Each row is a point on a landscape with many valleys, with its height.
From any point a ball rolls to the lowest of the 2 points nearest to it. It stops when none of these is lower. Distance is the straight distance between rows; heights are no part of it.
<1082> height 4.7: [ 99 106 171 126 143 121 109 193 159  57 118  99 120 215 107 236 159 143
 166 162 123 116 138  87 173 128 143  91 126 124 120  36 160 144 113  88
 182 137 110  99 145 119 145 123 106  89 123 114 150  66 109 164 157 130
 149 121 107 138 142 103 121  81 104]
<438> height 29.6: [162 138 101 103 129 130 118  87 145 184 137 119 121  73 163  61 119 111
 100 101  81 153 129 135  77 159 145 131 107 119 151 153 113 117 128 141
  62 108 145 133 152 124 121 125 188 147 129 121 109 187 113 144 116 108
 149 127  69 146 141 121 142 152 182]
<855> height 27.5: [144 153 126 120 100  94  83 132 128 189 107 150 143 122 145 101 165 155
 154 148 130 147 125  91 102 152  45 121 169 149 110  99 145  39 147  98
 137 104 160 104  63 153 115 112 155 200 109 123 119 121 101 162 126 154
 155 102 104  88  76 134 165 129 130]
<112> height 15.4: [113 103 118 161 158  97 170 149 109  74 144  98  74 120 106 143 101  91
 150  73 144 112 100 136 108 112 148 108 100 139 103 180 128 209 123 120
 129 158 106 127 151 108 137 144  73 100 162 143 158 152 163 113 101 131
  85 155 112 134 166 119 107 150 105]
<132> height 42.1: [135 161 117 101 110 154 117 135 138 168 103 136 152  81 173  67 130 115
 118 124 109 146 130 145 193 149 147 170 153 113  98 142  71 107  99 171
 141  72 137 107 114 131  76  88 176 132 114 147 116 148 135 147 144  82
 118  86 134  95 165 106 167 121 182]
<675> height 34.1: [131  93 173 146 180 152 154 149 136  68 145 133 114 161  89 163 113 108
 138  72 187 118 123  83 158  99 154 118 182  91 127 110  81 170 120 131
 159 137  82 141 116 132  91 142  79  79 107 165 178 140 136 154 138 151
  88 127 136 128 112 141 178 117  87]
<226> height 55.3: [ 95 120 169 106 116 171 112 116 159  92 132 173 134 140 124 119 161 166
 110 166  66  92  99 119 123 109 148 103 122 126 153 125 134 139 120 137
  74 141 155 121 150  98 138 121 205  97 121 105  94 132  87 161 126  76
 137 134  63 166 159  58 161  78 138]
<892> height 16.8: [174 143 154 119 119 164 152  78  85 171 138 114 139  79 153  47  73 113
 103  78 113 145 115 141 106 137 166 151 140  96 155 104  86 110 149 183
  82  95 109 124 104 134 114 125 161 113 116 138 109 165 157 115 152 149
  91 116 163 136  60 168 168 119 154]
<168> height 28.7: [105  84 134 115 140 100  96 126 148 129 169 118  61  91 109 127 133 105
 120 112 129 125 100 107  79 114 113  89 103 170  96 230 119 161 125 102
  66 146 168 138 154 126 111 146  85 125 137 156 149 147  91 132 119  91
 138 195  51 108 225  65 129 156 171]
<641> height 34.9: [112  78 186 127 156 140 133 160 148  90 153 152 105 143  92 155 126 149
 131 117 164  99 100  96 105  91 121  89 160 118 133 131 116 151 135 130
 133 155 101 131 110 122 120 118  98 112 114 146 174 128 120 155 118 143
  91 150 141 127 115 117 185 116  73]
<743> height 58.6: [153 121 118 103 121 195 142  80 123 135 163 123 149 122 148  94  92 167
 101 101  68  74 120 136  66 137 168 114  91  95 177 119 119 155 122 167
  54 108 115 142 167 115 101 132 183 122  82 121 112 149 104 118 123 104
 131 142 114 164 111  96 153  95 130]
<864> height 52.0: [162 177 103 126 154 185 130  77 135 130 135  69 140 168 130 125  93 124
 149 141 113 179 215 156 135 166 156 101 101 106 182  73 124 135  73 120
 140 127 120 135 131 100 146 115 119 146 125 104 134  91 137 121 143 155
 178 123 156 137 142 178 106 147 138]
<187> height 40.8: [112 126 116 145 115 147 148 143  98 155 141 149 140 121 154 135 112 149
  91 155 104 100 129 123 130 120 122 182 148 125 108 117 131  97 207 158
 100 127 139 123  90 123 133 155 178 149  80  97 113 136 124 176 134 136
  86 142 104 118  72 140 169 108  85]
<476> height 29.4: [ 93  93 148 105 140 126 102 108 170 106 140 132 109 132 104 162 148 138
 131 167 150 110 138 122 131  79 121  91 126 132 145 152 138 160 138 118
 101 167 124 141 157 121 135 119 127 106 143 140 139 119  95 143 109 100
 119 175  99 140 200 115 116 122 107]
<1065> height 39.1: [139 106 160 150 132  93  97 165 136 160 108  95  85  84 119  83 117 124
 160 104 158 135  86 110 118 146  72 120 123 193  59 142 137 133 107 148
 166 115 149  75 110 142 163 103  76 125 169 187 143 102 126 138 115 116
 101 110 119  60 145 138 164 157 111]
<464> height 24.1: [104 120 126 131 142  64 151 139 119  97 110 177 137 133  97 188 153  89
 147 155 202 145 124 130 159  90  98 138 139 121 147 179 129 110 138  68
 162 138 128 160 126 169 121 134  85 139 140 119 152 142 162  92 117 171
 149 123 177 142  94 137  50 180 134]
<825> height 53.6: [ 83 108 199 107 120 143 108 126 158  82  81 182 131 147 116 160 164 161
 108 177 119 107  94 122 164  98 180 128 175 108 141  99 106 131 133 150
  95 139 100 122 128 125 163 106 203  68 145  91 113 135 109 167 141 123
 120 133  84 164 139  91 175  73 120]
<5> height 28.5: [101 152 121 112 136 106 172 151 108  87 109 177 143 124 126 171 149  81
 121 147 171 147 142 144 207  79 155 158 182  87 128 160  93 115 140 118
 155 130 117 158 112 153  91 128 116 110 111 117 144 144 177 110 146 131
 131 104 163 132 102 125 112 146 152]
<402> height 50.7: [135 110 164  91 138 164 147  80 146  73 127 199 150 152 110 150 133 171
 114 180 154 135 163 143 169  61 141  98 157  94 220 124  83 127 102 139
 134 133  74 149 106 142 116  78 140 103 129 120 153 105 160 137 150 149
 142 104 203 175 107 108 126 139 139]
<524> height 21.8: [150 153 105 103 153 209 151  69 117 140 151 113 157 135 121  81  69 123
 116 112 135 142 195 154 135 116 149 133 151  89 187 111  69 128  91 164
 127 106 102 151 100 128  56 113 112 143  89 152 153 127 131 105 171 159
 126 131 206 119 119 182 148 146 132]
<439> height 53.3: [143 154 108 140 148 174 121  91 144 122 143  57 117 180 123 146  82 121
 127 109 116 175 176 134 110 164 188 114 114  89 173  64 114 141 108 113
 121 131 107 147 157  90 138 170 140 113 103 105 130 121 106 120 154 156
 154 138 110 147 135 154 132 112 132]
<811> height 17.4: [133 120 160 129 129 109 105 159 139  99 140  78  88 149 140 140 149 103
 165 134 106 130 123 108 173 149 134  94  84 176 103 151 153 159  69 121
 162 162 140  83 166 101 193 128  94  80 199 123 129  82 147 144  99 108
 139 107 110 126 211 132 107 130 137]
<726> height 25.5: [119 132 103 125 134 110 116 121 165 121 113 135 107 140 113 165 154 124
 159 146 174 171 166 132 141 110 109  99 108 139 156 144 147 135 120  95
 141 151 105 144 140 121 140 110 100 146 170 143 145 103 128 109  99 131
 148 161 137 128 192 160  81 157 135]
<900> height 26.4: [104 124 116 127 129  94 108 126 150 165 117 151 139 133 100 156 166 120
 149 155 209 168 153 120 125 114  79 126 187 114 127 113 119  74 169  73
 149 143 126 153  73 159  87 147  95 193  80 152 162 119  81 110 142 160
 136 161 138 106  76 174 112 149 119]
<109> height 34.2: [102 126 123 152 119  96 141 162 109 148 102 122 120 114 145 119 124 113
 126 101 167 133  98 125 148 131 109 165 151 136  70 140 125 117 166 130
 162 115 142 110 120 150 115 138 110 156 124 159 138 144 122 109 126 131
  84 132 135  79  97 170 140 130 114]
<873> height 12.8: [ 84  97  95 118 127  87  91 142 152 124 149 208 147  96 112 163 167 161
 110 189 139 109 110 129  94  89  42 118 119 143  89 179 183 116 162  85
  85 155 177 146 120 133  71 131 131 159  91 110 136 122  88 130 117 104
 147 181  62 141 145  72  91 123 131]
<1088> height 37.1: [152 174  58 118  95 153 102 100 100 229  87  79 157 106 180  78 131 105
  93 112  91 162 166 153 145 160 156 181 130 151  87 112 136 107 143 141
 125 109 171 132 153 116 161 145 187 161 159 118  71 149 110 101 101  92
 123 116 106 111 171 199  88 104 162]
<469> height 70.0: [105 115  89  84 132 129 144 103 153 143 123 189 150  84 114 124 137 147
  94 168 144 128 130 152 128  85 115 133 126  90 180 171 118 124 146 133
  81 135 109 187 133 141  86 104 153 134  89 123 137 160 115 124 125 103
 132 151 130 158 128 103 111 156 144]
<902> height 66.6: [152 105 172 101 118 132 102 123 125 125 124 196 168 129 102 120 138 179
 113 123 139 121  97 129  77 132  96 108 140 117 193 113 147  72 122  98
 131 113 127 148 118 154 131 112 150 148  99 127 125 153 107 122 128 170
 155 113 191 175  44  93 110 107 152]
<68> height 15.5: [124  84 177 145 118 117 150 141 106  87 139 137 106 139 125 128 113 157
 122 107  77  60  63 128  89 131 147 128  76 150 145 141 164 149 133 148
 104 132 125 108 165 123 195 132 140  80 161 114 117 145 159 111 116 116
 122 130 134 166 108  85 109 107  90]
<347> height 46.8: [132 188  67 149 121  70 137 145  99 160 115 109 122  69 161  99 135  72
 126 131 140 192 137 104 146 168 118 174 147 145  40 151 107  84 155 138
 158 104 156 122  87 150 118 125 116 163 152 151 124 157 146 145 138 129
 132  81  91  71 129 157 156 172 179]
<831> height 42.6: [140 146  79 151  97 110 134 130  83 170  79  64 123  84 165  61 104  99
 102  79 113 145 118 188 152 166 138 174  84 182  50 171 147 160 122 150
 163  91 164  99 154 145 169 119 113 123 184 141  82 157 162  78 122  87
  97 100 151 101 165 176  58 148 154]
<163> height 36.9: [131 121 110 179 146  84 156 176 113 128 111  83  91  91 111 103  91  84
 161  69 179 130  84 144 124 133 101 147 129 169  31 140 120 167 130 138
 183 115 140  86 104 139 141 123  61 116 161 188 149 125 153 124 126 133
  62 119 130  79 132 171 152 153  99]
<807> height 42.7: [160 110 197 100 137  86  98 139 127 103 134 130  98 132 108 123 143 120
 161 119 144 137  90 119  91 158 118  82 116 154 137 176 141 119  72 125
 142 125 114 124 146 131 152 116  78 120 172 152 153 121 141 130 109 140
 157 116 132 122 148  96 122 158 168]
<1129> height 43.2: [ 95 108 109 126 126 108 161 123 135 132 131 188 128  90 122 163 144 115
 103 190 148 139 135 122 140  77 103 175 177 111 115 157 137 103 212 129
 100 152 123 148  77 135 109 148 146 142  93  89 152 144 125 177 141 156
 103 170  96 145  93 153 161 145 102]
<443> height 45.2: [ 96 105 121 125 133 104 155 102 137  95  94 199 139 105 117 190 184 134
 106 216 146 141 146 122 183  59 106 179 172 111 133 163 167 131 180 122
 124 176 108 146  98 140 133 135 147 124 128  57 130 131 143 179 134 135
 118 159 105 175 137 147 111 150 109]
<882> height 22.7: [ 97 124 101 175  81  56 121 174 114 131 128 118 129 176 149 205 156 105
 123 161  94 125 113  90 130 180 111 159 149 146  69  84 158  81 209 111
 119 137 182 121 150 147 164 194 154 150 150  72  86 153 105 125 118 152
 131 108  57 136  99 157  92  78 125]
<494> height 8.3: [131 123 142 140 143 132 145 125 127  88 170  87  80 142 138 139 107 124
 120  95  95  76  99 143 101 132 159 109  60 147 137 174 149 208  90 144
  93 136 123 122 202  97 167 146 107  86 155 117 127 131 139 112 109  95
 114 153 105 144 173  83 106 113 115]
<1031> height 41.6: [147 151 117 172 143 113 135 150  87 101 117  67 115 118 104 114 114  83
 155  75 156 157 135 159 129 138 121 114 100 164 123 120 135 157  82 118
 204 144 115  99 125 118 148 119  50 122 177 161 169  92 184  86 120 161
 152  98 201 115 140 190  86 187 117]
<409> height 61.2: [122 126 120 120 103 143 144 108 129 157 108 134 141 120 150 105 110 157
 113 125 108 112 127 167 137 117 147 140 115 126 174 118 138 124 139 165
 109 105 114 121 167 126 157 111 169 113 141 132  93 140 140  82 105 106
 104 145 159 143 131 132  98 122 111]
<560> height 22.1: [132 141 134 173 107 115  93 109 138 148 148  74  73 149 120  99 127 114
 141 149  94 150 139  81  87 167 102 120 135 155  99  89 140  94 177 133
 117 152 146  98  90  91 177 161 153 150 145 106 114 124  99 186 117 156
 127 129  50 123 133 167 195 109  77]
<582> height 38.7: [150 131 186 135 146 137 119 132 128 103  99  88 118 185 111 143 133 103
 154 112 150 178 123 110 167 148 190 126 154  89 179  37  94 110 107  97
 171 122 101 129 137 144 177 134 122 101 138 124 126 129 111 118 162 183
 168  90 164 132 108 134 130 115 140]
<363> height 22.3: [129 135 182 116 111 107 132 168 127  70  93  87 105 148 135 139 149 115
 168 104 106 115  90 114 203 143 171 126 108 154 119 151 135 169  65 143
 167 136 101  79 195 144 195 116 112  58 213 116 128 104 173 119 125  98
 136  67 137 148 170  93 102 115 144]
<917> height 31.5: [191 198  89 122 139 194 136 105  89 173 124  56 153 122 174  68  80  97
 118  79  88 153 173 160 132 194 177 162 121 132 103 110  98 126  84 173
 146  97 124 103 132 100 112 125 146 138 118 127 115 127 136 124 154 114
 125 101 139 116 149 172 160 124 177]
<1068> height 11.1: [103  76 169 118 144 143 109 150 163  75 131 160 139 191  79 196 155 178
 153 139 158 108 119 108 117 107 131  82 130 111 165  74 158 149 108  77
 153 139 112 130 157 135 137 104 104 110 102 143 159  70 106 126 137 137
 156 145 146 148 130  79 105  97  94]
<1018> height 44.9: [145 194  71 121 115 136 122 132 122 181  92 106 153  89 192  94 137  94
 122 143 116 170 180 133 200 177 139 159 137 137  58 135 100 111 113 143
 171 103 158 118 100 122  85 102 149 151 134 131 113 137 141 126 167 108
 144  97 128  61 177 149 163 144 189]
<542> height 64.2: [175 124 125 106  71 141 112 125  85 214 138 144 202 117 148  68 114 155
 126  94 105 102 109 150 111 128  97 142 136 128 141 105 156  91 117 127
 136  71 159 140 101 167 103 111 139 173 108 152  92 123 142  83 104  95
 112 123 233 100  42 129  91 141 125]
<384> height 52.1: [101  93 205 107 140 160 118 103 154  87  95 172 138 152 101 142 138 169
 126 160 137 126 111 124 169  72 166  90 160 106 177 103  89 142 103 169
 123 139  64 141 121 124 159  88 150  73 153 130 136 105 128 144 142 126
 116 120 152 148 137 101 167 106 104]
<108> height 22.8: [172 142 143 143 119 163 158  96  63 153 109  69 119 107 137  57  57 112
 114  38 107 122  96 171 113 155 191 173 107 105 133 119 105 147 121 175
 123  84  99 123 143 152 161 130 135  91 148 139  84 168 165  90 140 126
  75 106 179 147  97 157 133 122 150]
<351> height 16.9: [161 155 107 130 148 128 174 101  95 128 161 153 141  96 133 134 101 133
 118 194 128 139 199 129 114 138  93 147 122 124 146 139 127  84 162 116
 122 142 140 141  33 123  88 138 149 169  97  77 144 126 171 180 149 198
 150 137 136 131  68 174 149 167 125]
<389> height 26.8: [123 138 166 157 136 131  84 125 185 156 133  66  79 133 120  64 145 109
 129 158  96 135 121  71 119 137 112 108 137 166  69 105 127 120 149 153
 110 147 147  73 129 105 186 137 155 123 159 137 117 106  90 185 127 100
  94 123  36 108 195 145 221  89 112]
<152> height 9.9: [163 132 138 150 149 129 142 103 131  97 152 124 108 102 141 150 136 122
 144 211 115 149 196 117 126 136 100 139 124 137 143 145 142 107 133 129
 144 169 115 120  46  95 133 138 136 150 129  68 150 111 165 222 151 181
 150 142 122 145 140 160 177 167 106]
<61> height 17.0: [149 122 178 156 143 131 102 108 144 141 136  96  88 117 115  93 126 131
 151 168 120 171 141 105 101 142 100 108 140 153 138 102 132 100 124 153
 144 160 119  98  68  87 179 117 131 133 160 113 145  94 127 211 127 159
 128 135 109 132 146 165 195 151  94]
<1113> height 40.7: [161 130 198 136 150  97 108 153 131  72 115 108  93 160 121 149 144  99
 170 102 136 168 100  92 141 170 162  98 128 123 139 103 112 103  75 114
 168 143 105 122 150 133 169 128 105 100 161 115 145 125 129 150 138 163
 157  81 118 136 125 120 145 138 168]
<488> height 36.4: [131  97 175 135 169 170 130 119 153  87 114  95 111 191  63 148 114 120
 136  81 183 153 128  98 152 110 181  95 175  84 181  63  79 158  92 107
 149 131  74 148 149 131 121 135  81  85 124 160 155 118 112 122 146 168
 123 121 142 150 130 145 148 111 108]
<217> height 27.3: [ 93 143 107 181 115  52 137 161 106  99 150 114  86 153 141 179 127  88
 116 131 109 126  97  62 100 178 118 137 168 131  55 119 140  82 209 126
 117 152 142 105 117 133 168 169 149 135 129  97 124 184 107 142 127 159
 111 110  26 130  97 115 176  95 125]
<385> height 20.4: [143 101 176 158 134 105 148 178  86  79 156 127 106 151 148 146 109 135
 137  96  89  78  75  91  93 154 144 138 117 158 119 122 146 134 140 155
 133 141 121  96 136 113 166 144 132  94 141 100 126 157 149 152 137 160
 126  98 105 153  83  84 160 114 105]
<102> height 34.0: [167 176  48 104  97 147 106  91 132 209 119 103 154  85 182  85 118 106
 101 155  81 180 188 132 125 163 129 148 114 141 126 122 117  92 135 142
  91 132 182 145 128 117 118 118 183 165 134  90  86 159 105 135 110 113
 168 115  81 120 164 166  95 141 175]
<72> height 54.5: [138 159 100 174 149 137 125 112 149  95 152  26  86 177 116 143  86  84
 143  90  97 147 154 110  96 176 177 100  92 128 139  84 140 181 106 127
 122 149 126 119 144  50 156 186 123  94 117  91 128 121 114 144 117 154
 147 143  59 158 154 156 147 116 122]
<433> height 25.2: [117 130 127 170 120  64 145 176 106  94 156 124  95 130 154 157 130  98
 125 150  85 101 112  94 120 151 126 148 121 155  69 161 153 125 168 157
 130 159 156 110 129 115 154 162 137 109 162  92 117 155 130 169 140 141
 118 116  62 141 139 105 142 112 112]
<200> height 31.1: [124 129 147 140 107 121  99 152 108 188 110 104 113 153 137 118 136 150
 156 117 152 135 119 107 126 152  91 145 181 143  84  71 134  65 174 114
 173 116 129  93  83 153 146 140 127 166 109 152 121 107 103 127 123 151
 109 116 137  68  57 176 169 105  87]
<945> height 67.4: [110  91 172 120 135 125  82 131 141 111 150 198 136 130 104 143 151 192
 116 143 125  95  87 123  46 122  95  91 125 143 174 136 163 113 119  93
 115 132 150 139 151 125 133 113 157 138 101 124 134 142  91 131 142 124
 170 142 112 173 110  58 138  98 144]
<114> height 65.9: [142 102 167 102 109 122 134 115  90 141 126 180 173 139 116 126 131 154
 109 141 140 135 101 151 122 120 136 137 131  91 210  95 134  54 145  84
 136 103 132 146 123 190 156 123 124 148 109 123 100 150 140  66 132 161
 155 113 242 150  33 121  62 129 145]
<20> height 37.9: [146 156 115 146 105 156 150 136  77 162 140  80 145 148 182 122  95 138
 110 120  65 106 151 129 125 162 161 176 117 127 106  83 138 132 155 177
 124 114 133 102 112 104 147 156 175 121 118 104  90 144 158 150 128 135
  91 119 118 123 107 151 158  86 106]
<256> height 35.0: [165 189  82 165 131 167 147 104  73 175 129  41 134 106 169  62  66 104
  96  80  67 132 154 166 117 167 166 167  91 153  90 114 133 151 138 186
 125 101 148  88 105  95 154 134 157 122 139 120  98 135 155 122 130 129
  80 121 131 112 144 182 150 121 116]
<990> height 27.6: [130 123 148 128 140 194 149  99 112 130 102  92 123 144 114  62  74 134
 122  40 147  92 100 157 131 122 187 153 140 109 131  98  76 178 103 170
 132  84  73 136 176 152 124 141 105  88 122 163 114 126 119  79 150 124
  59 114 179 125 106 150 155 103 122]
<520> height 20.1: [112  86 129 176 156  87 141 148 107  92 177  83  69 149  88 175 119 102
 157 112 150 111 117 113  73 128  98  88  93 162  96 147 154 185 134  92
 131 173 141 124 110 104 126 158  53 128 132 150 163 114 143 132  91 157
 112 177  83 123 155 128 131 148  79]
<599> height 27.1: [105 152  80 120 133 103 133 140 140 146 107 145 146 130 134 182 185 120
 142 201 155 156 199 119 159 124  77 141 168 120 110 115 138  73 160  70
 145 145 135 150  78 129  77 157 118 186  89 107 142 106 123 162 142 153
 153 145 114 114 121 163 123 155 131]
<484> height 39.4: [127 144 118 168 147 118 155 144 105  97  91  79 103 113  90  93 109  62
 147  50 184 148 103 147 164 133 139 155 146 140  85 151  80 183  98 111
 211 115 116 116 129 150 117 115  34 120 162 182 162 135 169  78 141 131
  93  91 188  99 149 176 114 160 136]
<954> height 47.1: [109 126 123 129 112 115 168 112 128  87 101 177 139 124 133 161 146 143
 123 219 122 143 161 158 181  83 117 158 123 132 175 145 137 111 152 146
 123 159 101 141 118 118 174 109 150 116 159  66 115 111 183 145 126 143
 144 124 153 160 138 139  86 152 106]
<905> height 35.6: [ 92 113 115 103 128  80 116 163 163 117 120 182 125  91 129 145 153  94
 131 109 167 126  69 111 134 124 115 139 162  98  78 180 112 130 130 108
 109 122 139 145 152 171  61 119 116 129 106 151 146 169 102 127 122  99
 123 139  78 107 133  67 118 140 171]
<578> height 32.4: [110  60 172 134 158 142 124 103 158 102 146 120  79 150  71 153 106 151
 130  99 172 106 105 126  88  96 146  70 133 129 140 132 124 201 139 119
 103 168  93 139 161 117 147 126  94  95 122 163 146 145 105 118 108 123
  82 193 119 146 163 115 151 114  75]
<1015> height 26.2: [131 130 166 132 133 130 122 149 150 141 119  99 110 145 147  91 136 127
 148 110 107 104  96  94 107 151 133 122 134 135  94 121 132 127 129 140
 114 112 124  96 138 121 137 123 145 121 132 149 113 132  95 154 117 110
 103 127  82 106 142  98 182 101 127]
<663> height 65.1: [145 120 170 103  81 126 134 144  78 162 111 195 195 124 126  93 129 142
 111 128 117 107  83 153 148 114 110 165 156 120 165 125 120  67 139 110
 141  83 145 128  92 175 128 119 149 142 111 118  85 144 171  88 116  99
 111  97 245 126  34 123  83 123 143]
<835> height 57.0: [157 129 149  91 127 199 122  93 150 112 143 172 164 134 145 113 125 194
 117 162  63 103 124 145  95 138 137  94  92 105 195 111 128 120  94 132
  80 113 139 135 131 108 116  93 200 132  89  96 101 133 102 162 131  96
 177 120 131 164 121  76 136  99 163]
<1008> height 4.5: [ 93 122  65 138 114 122 120 144 142 130 161 177 160 136 125 179 167 171
 102 187 106  88 150 129  98 108  66 128  86 151 107 133 203 135 165  91
  94 165 194 148 127  99  89 144 152 162 101 108 108 100  93 121 109 105
 166 164  91 128 132  89  74 105  92]
<810> height 22.2: [154 178  77 125 120 115 119 101 105 160 127 121 145 113 170 131 147 127
 146 183 123 172 206 115 112 172  93 139 129 127 113 113 124  64 151  98
 117 145 161 145  46 133 108 151 151 192 109  80 105 134 141 168 141 177
 170 115  99 111  97 176 134 164 140]
<69> height 32.0: [102  82 140  89 146  91  97 159 172 120 145 157  95  92 108 144 149  95
 142 107 151 129  86 129 131 112 100  97 121 138  81 215 123 170 101 100
  90 128 142 133 169 160  72 118  77 119 124 176 146 129 114 125 106  60
 129 171  77  89 215  45 120 133 184]
<736> height 31.2: [124  96 165 156 153 152 165 142 121  98 113  99 102 125  98 103  99 120
 134  52 174  92  85 131 142 104 174 131 150 127 104 111  74 191 114 158
 137 124  77 124 147 139 133 142  66  84 140 159 156 145 137 101 135 139
  36 131 162 120 118 141 151 116  80]
<509> height 44.8: [130 168  77 167  94  75 142 161  72 160 102  84 125  70 166  93 120  66
 129  98 134 169 109 146 143 172 124 178 116 166  50 164 129 121 136 132
 179 104 165 109 124 154 136 136  95 139 166 149 104 152 173  83 130 129
 135  91 126  83 130 179  90 175 166]
<672> height 16.3: [129 129 118 107 127 187 148 100 121 173 161 156 177 137 132  98  87 141
 110 144 139 113 176 149 137  96 104 151 149 106 181  99 107  95 139 153
 136 104 118 146  80 134  75 135 119 156  74 134 130 101 133 109 144 135
 116 136 225 105  69 173 140 128  97]
<474> height 26.7: [100 138 152 105 109 133 147 127 140  62  99 137 123 164 135 157 141 134
 127 112 115 105  94 139 188  97 194 119 117 116 154 140 115 178  88 151
 113 123  98 134 202 126 187 106 155  55 185 108 108 106 151 109 122  86
 141  97 125 155 141  79  82  89 145]
<499> height 69.2: [ 92  78 140  85 126 156 124  92 148 108 151 207 137  94 101 140 131 178
  88 162 124  89 105 156  94  52 112 102 116 112 194 186 119 152 142 164
  66 135  99 166 128 126 110 104 152 126  84 112 140 131 124 145 137  95
 122 159 131 182 132  73 144 134 124]
<17> height 68.2: [ 80  92 149 102 112 162  98 119 162  95 169 214 140 118  81 141 172 208
 103 166 106  94  80 151  92  72  85  79 105 126 167 151 167 140 107  99
  79 123 139 152 161 113 110  84 151 119  80 132 117 106  94 112 125  47
 149 153 129 163 153  29 120 111 145]
<792> height 39.9: [180 173  99 134  93 129 122 130  98 178 112  88 140 120 186  93 129  92
 121  98  78 141 127 141 136 187 163 155  86 153  93 147 147 127 123 143
 140 107 175 110 172 119 175 137 152 125 188 120  82 152 144 105 108 102
 141  85 107 123 158 147  89 125 170]
<417> height 17.2: [131 147  71 151 101 104 123 142 119 155 125 101 142 146 159 166 136 124
 120 161  81 128 159 117 123 162 121 144 108 138 118 110 173 106 176 118
 114 160 167 137 145  96 147 172 150 155 143  85 103 129 125 122 106 150
 146 131  83 136 133 164  80 112 115]
<884> height 24.2: [145 108 145  99 115 116 121 107 121 172 115 165 118  68 135  63 122 134
  98  81 110 125  75 123  80 142 144 149 147  97 143 164 111  89 166 145
  71  94 121 131 126 172 116 107 177 136 108 133 128 191 119 139 126 121
 113 119 105 154  73  93 152 145 159]
<55> height 21.9: [132 106 125 128 128 138 121 111 145 164 128 163 139 109  93  92 109 127
 129 115 190 127 138 115 116  92  85 131 161 110 161 127  94  97 139 128
 137 125 111 140  69 140  76 127  97 168  99 173 169 126 100 130 136 156
 119 153 190 115  69 169 161 160 100]
<246> height 50.6: [165 148 100 124 123 169 141 108 106 127 154 124 174 159 134 138 100 190
 139 140 100 114 191 160 122 142 138 112  80 119 203  78 149 121  93 123
 152 115 120 136 133 122 128 119 140 152  99 122 121  72 138  91 131 155
 181 123 193 123 102 123  71 127 127]
<611> height 27.0: [159 176  86 119 153 199 145  76 112 147 149  79 151 114 143  71  71 115
 105  53 114 123 163 177 127 123 171 143 107 105 141 135  92 182  69 182
 133 100  94 121 141 108  89 105 108 121 113 149 146 118 138 104 161 113
 115 113 186 123 160 135 151 147 146]
<1030> height 59.9: [112 116 113 134 138 167 159  91 132 126 142 124 123 142 144 128  86 167
  85 128  94  76 135 154 104 108 191 143 106 105 174 123 116 172 164 178
  58 124 100 147 164  92 151 155 172  92 118 117 112 164 129  97 128 119
 100 143 110 163 117 114 127 103  97]
<693> height 24.3: [114 125 104 143 159  99 127 146 131 105 177  93  91 120 121 150 138  96
 144 115 131 125 124  97  69 127 120  85 104 151  70 180 143 161 128 107
 104 158 148 123 113  99  88 156  77 135 118 159 161 124 119 151 117 130
 134 158  49 100 177  86 160 149 135]
<569> height 41.3: [143 102 161 113 124 100 101 146 146 148 105 159 112  82 120  80 138 125
 152 120 165 141  92 128 130 125  86 122 127 148 115 184 133 118  99 135
 150 121 124 120 120 160 137  97  97 131 161 173 129 113 143 127 119  95
 128 128 156 108 140 103 135 168 139]
<377> height 11.4: [117 138 136 136 147 114 121 173 154  63 138  82 111 190 116 216 173 119
 180 126 137 123 159  87 176 136 140  74 104 145  99 103 148 185  60  93
 183 139 115 109 158 113 143 127  68  87 156 125 157  64 148 140 117 126
 154 110 117 110 194 121 108 118 115]
<532> height 38.9: [123 149  94 105 128 117 141 171 143 130 124 165 146  99 141 112 139 103
 124 118 123 119 111 138 182 112 115 147 161  98  88 162  90 132 122 154
 123  98 128 142 136 144  60 101 129 135 112 150 136 140 130 136 142  82
 101 116 122 104 145  84 159 137 163]
<874> height 16.7: [119 120 131 106 140 123  89 142 167 105 130 173 166 157  81 171 167 171
 160 148 169 126 137 122 118 116  72  80 117 118 160  84 145 109  83  52
 157 123 137 146 132 144  83 113  95 164  97 169 144  71  95  98 128 141
 179 129 176 116 114  86  99 122 136]
<16> height 70.9: [115 144  68 103 128 150 131 107 141 183 140 138 146  98 138 111 126 137
  90 118 138 142 159 154 121 120 150 149 141  76 163 139  89 117 170 128
  67 128 122 178 140 123  70 144 150 152  74 129 127 175  98  94 131 131
 135 165 120 137 114 145 110 134 146]
<220> height 63.2: [149 131 102 122  93 127  97 134 123 204 109 104 178 131 145  90 133 154
 141  79 152 106 112 129 103 152  91 117 130 133 106 112 154 126  88 110
 136  89 160 143 142 163  95 122 119 177 104 179 115 113  93  68 104  87
 134 124 169  80  94 125  97 126 130]
<535> height 10.2: [128 130  88 136 104 126 121 132 136 149 161 138 154 156 147 160 157 154
 114 186  64  86 163 124 124 118  99 118  65 165 106 110 200 129 163 138
 100 162 199 128 152  77 124 153 150 147 157  92  88  96 104 135  98  99
 166 143  75 132 169 126  73  84  85]
<450> height 62.3: [123 142  87 114 114 149 114 112 142 176 108 103 135 129 136  94 131 141
 126  85 137 121 129 152 118 143 127 118 102 130 127 129 155 145 100 123
 124 111 130 129 190 141 123 120 118 147 130 162 120 119  93  66 104  91
 122 148 144 114 153 126  97 128 124]
<410> height 49.1: [143 140 134 109 152 149 146 101 138  94 154 153 142 142 120 159 127 167
 141 164 133 127 176 140 112 109 121  99 102 126 203 138 125 130  95 119
 138 138 104 134 113 107 126 108 130 131 121 121 152  98 149 145 138 161
 175 124 172 157 118 114 104 149 120]
<239> height 21.6: [113 130 110  93 123 115  87 113 180 142  97 140 150 153 104 163 174 142
 157 185 184 163 187 136 167 118 100  87 115 112 161  93 145 109 101  71
 166 133 107 146 144 143 114 104  98 165 130 162 140  81  96  90 118 122
 190 143 171 114 168 144  65 137 134]
<818> height 19.4: [ 94 119  97 119 113  52 123 167 141 120 116 198 156 117 125 180 164 123
 129 164 163 136 110 139 128 107  63 142 133 134 103 178 168 107 155  78
 139 147 154 152 134 163 105 129 121 161 117 106 132 131 127 115 114 131
 141 139 112 132 108 121  56 139 135]
<523> height 32.2: [ 86 140 129 133 146 142 190 175 122  78 116 193 166 158 122 183 131 122
 114 141 137 104 126 133 220  71 162 171 168 101 122 123  94 124 141 145
 155 110 102 140 101 131  89 142 144  90 102 113 137 115 169 148 148 130
  88 125 167 124  78 119 141 105  92]

Call two points neighbours if one is among the 2 nearest of the other. Go from one point of each pair to the other, from neighbour to neighbour, staying as low as possible. Name the highest point that can't be avoided.
<494> and <152> -> <389>
<494> and <1008> -> <217>
<672> and <152> -> <599>

Where does a ball stop that starts at each point below?
<954> -> <672>
<499> -> <410>
<509> -> <892>
<1018> -> <494>
<450> -> <410>
<641> -> <1082>
